Points on a hilly landscape, in no order, each with its height.
From any point a ball rolls to the lowest of the 2 points nearest to it. It stops when none of these is lower. Distance is the straight distance between rows; heights are no part of it.
Q_64 h=220: [  4 -10  11 -19  17   3 -10  18   2 -16 -21 -15   5  19  22 -36  10   8
 -16  26 -16 -25   3]
Q_422 h=521: [ 25 -21  -6 -16  14  29  27 -16 -23 -10  14 -11  25  25  21 -36 -26  35
  -8  13 -17   2   8]
Q_620 h=731: [ -2   3   9  34  -4   9  20  16   3 -65   8  17 -34  -3  -1 -43 -32 -12
   0 -50  54  -2 -10]
Q_258 h=724: [  8 -23  15 -11   0  37  -2 -24  43 -13   1 -17  30   1 -10 -67 -17  16
  -4 -12  28 -20  15]
Q_865 h=411: [ 34   2  12   7  20 -45  -5  34 -15 -17  17  15  -7  13  21 -15 -14  17
  -5   0   0  36  -6]
Q_391 h=333: [ 20  41   3  23   3 -49 -35  17   6  23  26  24  -8 -16  -5  49  21 -14
   2  -3 -25  31 -17]
Q_342 h=480: [  5 -31   4  10  13  18  -7  -7  12   0  -8 -11   5   8   0 -30   5  -4
  -7   2  32 -13  24]
Q_618 h=627: [ 23   1  -3 -16 -20  -7   2 -12 -13   6   0 -29  20   1  -1  17 -12  38
  -3  32 -23  19  10]
Q_265 h=464: [-12  -2   8  20  26 -28 -47  29  15   3  -7   9 -22 -17  28   7  63 -29
 -12   0  19  -2  -6]
Q_657 h=398: [-22 -11  15 -23 -15  33  12 -18  38  21  -7  -9  19 -10 -21 -31  -5  -3
  14 -21  14 -32  -3]
Q_792 h=458: [ 37 -19  12   4  25 -11   6  25 -14 -33   6   8  -4  15  20 -30 -21  29
  -8   5  25  32   0]
Q_474 h=545: [ 10   1 -10 -37   5 -13   8 -17  -2  34  -6  -7  14  -1  -3  -8  43  11
  15  42 -19   9  14]
Q_803 h=169: [ -7  15  -5  28 -34   1  -4 -10  -7 -20  -6  -6 -11  -6 -20  42 -43  -9
   9 -24   4   1  -2]
Q_498 h=285: [  8 -11  11 -13  33 -29  -4  26  -8  -2  -7   7  -4   8  35 -33  20   6
  -8  21 -12  -2   0]
Q_25 h=299: [-14  -2 -12 -15 -11   7  38 -33  -8  41   2   8   9  -4 -26  41   0   3
  17  -1  -8  11   5]
Q_991 h=445: [ -9 -18  10 -17 -12  42  -5 -23  33  10 -18 -30  24  -6 -22 -23  -5   4
   0  -1   0 -29  21]
Q_972 h=440: [  3 -29  18   3  21  -1 -15  14  33  -9 -22   3 -12   3   5 -50  17   3
  -8  -8  40  -3   9]
Q_545 h=418: [ -5  34  10  13  -8 -29 -29  34  -1 -16  -1  -5 -24   6  13  20  -6 -12
 -10  -4 -30  -4 -19]
Q_561 h=699: [ 21 -25   4  -8   7  56   3 -24  23 -35  15 -16  37   5   4 -70 -29  21
 -16  -4  18 -18  13]
Q_883 h=218: [ -7  28  -4  13   0 -34 -27  12  16  42  14  31   7 -26 -15  71  41 -24
   9   3 -22  17 -15]
Q_419 h=742: [ 12 -10  10  27  -1  14   5  17  21 -79  -3   2 -32  -2 -10 -54 -24  -4
  -3 -28  63   8  -1]
Q_973 h=202: [-12  21 -12  -9  -1 -13  15 -27 -13  39   3  14  10 -18 -26  82  42   1
  -1  28 -31  12   8]
Q_741 h=400: [  1 -31  13 -18  14 -14 -16   1  37  22 -16   7   1   2  -5 -44  33   2
   5   2  33   5   9]
Q_925 h=228: [ -1 -12 -17   6   3  18  33 -50 -30  28   4   1  12  -2 -18  47   0  11
 -10  10  -7   9  31]
Q_648 h=366: [ 22  -7   8  22  23 -31 -33  27   5   3   2   6 -12 -12   8  -2  33  -3
  -2  18  30  23   2]
Q_230 h=702: [ 12   3   1  12  10  25  27  17 -26 -73  12  12 -11   9  20 -39 -43  -1
 -15 -23  21 -13 -19]
Q_279 h=395: [  8  -5 -20 -48   0  29  32 -53  -3  19  10 -17  25  15 -16 -15  17  37
  11  39 -30   7  26]
Q_639 h=284: [  3  -4   7 -14  18 -12  34  14 -37  -8  14  12   1  21  31 -30 -32  13
  -6  -7 -19  -5 -25]
Q_308 h=639: [ 12 -12  -8   4   2  65  14 -27 -20 -35   7 -33  25   9   5 -12 -39  22
 -27  10 -17 -19  19]
Q_755 h=240: [-27  -5   7 -36   5  -5 -10   1  22  26 -31 -11   6   7  15 -22  36  -8
  -1  18 -18 -35  -1]
Q_888 h=536: [ 13  -8   4  24   2 -12 -17  19  -7 -29  -5  -1 -18   8   3  -4 -14  -3
  -5  -5  20   7   3]
Q_810 h=279: [-15  10  -1 -26 -31  -6  20   0  18  38   9  15  11  -5 -33  22 -23  11
  37 -17  -6  21 -28]
Q_786 h=493: [ 28 -18   1  -2   8   6  13   1 -19 -17  13  -1  14  20  23 -32 -32  32
  -7  -5  17  19  -5]
Q_467 h=412: [ -2  -6   6  31  20 -36 -39  26  20   3   0  15 -24 -11   6   4  43 -19
   1  -5  37  15  -4]
Q_975 h=419: [ 19  43   6  13 -10 -46 -32  26  -4  -1  14   1  -3 -11   7  36  -5   0
  -6  12 -34  18 -18]
Q_692 h=230: [  1   5   4 -10 -30  -3   7   2  22  28   4   1  15 -10 -38  21 -29  16
  33 -18  21  37 -14]
Q_580 h=484: [-24   1   6  -1   5 -21 -14  17  18  32  -9   8 -15  -7   0   0  25 -16
  10 -14   8   1 -14]
Q_62 h=662: [  7   9  -1  11 -28  43   6  -4 -19 -57  -1 -23   4   9   6 -12 -48   3
 -14  -4   1 -22  -3]
Q_735 h=512: [ -3  -4   5  33  -1  -6  -2  14  -4 -25   2  14 -27   3   3  -1 -21 -22
  -1 -30  27  -1   1]
Q_124 h=314: [ -9   3 -19 -14   6  -6  14 -33 -21  41   3   1   4 -12  -4  44  42   2
   3  30 -21   9  21]
Q_380 h=357: [ -9  11  -8   6  -6 -13  13  -6  -5  30   5  20   3  -6 -18  50 -12  -7
  17  -5 -19  19  -7]
Q_351 h=304: [ 23   6   1  19   5 -28 -25   8  -4   9   3   1   3 -20   5  24  30   4
  -7  32   6  26   7]
Q_186 h=335: [-26  20  -9   2   6 -24 -20   6  12  49   5  32   1 -26   0  51  72 -27
  11   3  -2   6 -13]
Q_78 h=526: [-15  -3   2  22  21 -16 -38  39   9 -31 -22   3 -36  -3  30  -2  42 -28
 -22  -5  12 -22  -3]
Q_588 h=360: [ 21   6   1  -5  15 -41   5  24 -29  -5  15  12  -4  23  35 -13 -25  17
  -5   0 -23  22 -18]
Q_989 h=421: [-31  -1  -6 -11   9 -10  -8   1   9  49  -6  12   0 -10   5  29  53 -23
   6   3   0  -7  -5]
Q_339 h=638: [  0  11   0  19 -15  21  -7  15 -13 -64 -10 -14 -19   9  11  -7 -32 -14
 -13  -7  -2 -21   6]
Q_118 h=599: [ 10  10  -6   5 -21  -6 -11  -5 -17 -16   0 -20   3  -1   0  30 -26  12
  -8  16 -19   6  -2]
Q_360 h=326: [-12   0  -3   8 -17  18 -28  -7   9  -2 -27 -31   0 -10  -6  33  17 -10
 -15  15  -5 -24  17]
Q_704 h=561: [-22 -22   1  -2  19  44   5 -12  -4  -7 -12 -18  -1  11  20 -37   0 -11
 -21   1  -5 -53   7]
Q_818 h=463: [ 13 -21 -14 -32  12  39  26 -43  -9   5   9 -22  40  19   5 -41   0  34
  -1  29 -24  -2  24]
Q_27 h=405: [ -9  18  -2  14  -3 -33  -4  13   3  37  14  25  -9  -7 -13  38  -1 -17
  19 -26 -11  17 -19]
Q_684 h=231: [-34 -15 -21 -28   1  32  33 -37   5  44   3   3   9   4 -14   0  23  -8
  21   0  -8 -15  17]
Q_332 h=104: [ -8 -12  11 -22   2  16  -9  -2  14   5 -28 -27  11  13  16 -27  20   4
 -14  31 -21 -36   9]
Q_524 h=222: [  9  23 -11  30 -26 -15  -3  -8 -19 -22   7   8  -5   0 -10  56 -54  -6
   2 -17 -17  12 -13]
Q_963 h=588: [ 15  12  -4 -28  -5 -14   2 -10 -11  21  -1 -21  20  -3  -2   7  23  20
  -8  48 -26  15   6]
Q_729 h=217: [ 18  21  -3  23   0 -24 -17  -5 -15  27   7   9  14 -28  -3  56  39   2
  -6  30 -16  21   4]
Q_472 h=565: [ 17 -10   1  15  -3   9  -9  -1 -10 -23   1 -23   1   5   4   3 -29   9
 -13   8  10  -1  13]
Q_587 h=244: [-10  10  -2  23 -33  16 -24 -11   9 -23 -17 -25 -13 -14 -17  49 -14 -16
  -9  -2   6  -9  15]
Q_530 h=192: [-14   4   5 -14   2  -4  32  -2 -17  17  14   6  -1   6   9 -20 -29   1
   8 -28 -11 -19 -27]
Q_217 h=483: [-14   7   3  35  10 -34  -4  16   4  -8  11  31 -31  -3   0   6 -23 -20
  11 -48  18  14 -15]
Q_103 h=488: [ -2  11 -13 -46   0 -14   8  -3  11  48  -4   9   8 -19 -14   6  58   6
  25  37 -25  16   8]
Q_6 h=75: [ -2  32 -13  12   0 -29  -2 -12  -9  36   9  25   9 -16 -21  85  33 -10
  -6  12 -35  16 -10]
Q_23 h=515: [-18 -31   4  17  15  32 -10  -4  11 -11 -14  -7 -12   6  21 -25  15 -21
 -13 -12  28 -31  14]
Q_373 h=570: [ -8  20   1  33  10 -23 -40  39   1 -48 -15   5 -35  -2  21  10  18 -31
 -18  -4   3 -10   0]
Q_31 h=355: [ 11 -10  12 -21  11 -32  -4  17  26  22  -9   6   4   3  -1 -41  21  18
  15   3  22  22  -1]
Q_263 h=681: [ 25   7  -7  13 -15  42  16   1 -32 -80  12 -10   5  17  13 -19 -56  11
 -13  -9  10  -7  -9]
Q_144 h=248: [  6   8  21 -14 -21 -14 -13  15  25   4  -6  -8   6  -5 -16 -20 -17  11
  20 -11  17  11 -15]
Q_862 h=179: [ 10   3  13  -7 -37   2  -3  -2  32  -2   1 -17  10 -13 -33   8 -38  18
  26 -18  25  24 -15]
Q_747 h=305: [  3  -7   8 -25 -10 -16  -1   9  18  27  -6  -1  11  -2 -15 -24   2  14
  22   1   3  19  -8]
Q_336 h=261: [-18   2  -2  -1 -12  11  48 -21 -18  24  21  19   6  -6  -5   2 -37  -9
  16 -36   5 -16 -24]
Q_99 h=190: [  5 -12  -5  -2  36 -23   0  16 -28  20   2  13  -4  10  32 -10  34  -6
 -10  25  -4   3   1]
Q_783 h=289: [  9  23  -5   8 -10 -23   9   9 -34 -18  14   9  -8  12   8  20 -47  -2
   0 -18 -31   4 -19]
Q_150 h=601: [ -8 -16  -4   6   9  64   9 -21 -16 -29   6 -27   9  11   9 -25 -21  -4
 -29  -1  -8 -49  12]
Q_944 h=352: [ -9  29   1  23  -8 -26 -15  29 -16 -25   6  11 -24  13   8  16 -35 -21
  -5 -29 -23  -5 -17]
Q_551 h=319: [-17  -9 -22 -45   0  28  36 -41  -8  37  -2 -10   7   9 -17 -11  24  14
  20  28 -31 -10  20]
Q_21 h=386: [-10  -8   5  -6 -24  29 -21 -10  23  12 -20 -30   7  -7 -17  10   2  -1
  -5  14  -1 -15  15]
Q_178 h=446: [-13   6   8   9   3 -37 -12  24  15  22   8  21 -20  -4  -5   7  -2 -14
  17 -31   5  18 -15]
Q_897 h=608: [ -1  21  -3  35  -9  -2 -18  33  -9 -70 -19   4 -37  13   9   2  -7 -31
  -9 -10  11 -12   3]
Q_952 h=329: [-29 -13   9 -30  -4  14   2   0  21  31 -21  -2   3   2  -7 -25  18  -9
  10  -3  -5 -24  -3]
Q_89 h=720: [  2  12   0  32   0   7  22  27 -12 -85  -2  22 -37   3   7 -34 -26 -23
  -7 -32  31  -8 -12]
Q_585 h=139: [-14 -29 -17  -4   7  30  21 -41 -12  35   4  -5  10  -2 -13  12  17  -4
  -3  -3   4  -7  30]
Q_646 h=672: [ 26 -26  -4  13   7  61   8 -26  -7 -39  17 -17  31   8   2 -39 -38  21
 -20  -1  15 -11  20]
Q_931 h=407: [-19   9 -22 -45  -1   7  26 -28   0  51   0  10  -2 -14 -20  32  60   1
  18  32 -20   7  13]
Q_821 h=315: [-16   7  -6 -14 -14   5  46 -11   6  42  18  27  10  -4 -24  11 -22  -2
  36 -33   4  10 -22]

For each start below, name the point where the ball stops.
Q_792 | Q_530
Q_545 | Q_803
Q_27 | Q_585
Q_646 | Q_862
Q_258 | Q_803
Q_422 | Q_585
Q_118 | Q_585
Q_230 | Q_6
Q_972 | Q_862
Q_78 | Q_6
Q_618 | Q_6

Call two points neighbours if one is among the 2 nearest of the other. Go from one point of each pair to the other, from neighbour to neighbour, staying as low as possible. Name the highest point that can't be avoided.
Q_862, Q_585 | Q_422
Q_803, Q_585 | Q_580
Q_332, Q_803 | Q_975
Q_99, Q_6 | Q_648
Q_99, Q_332 | Q_498
Q_862, Q_530 | Q_821
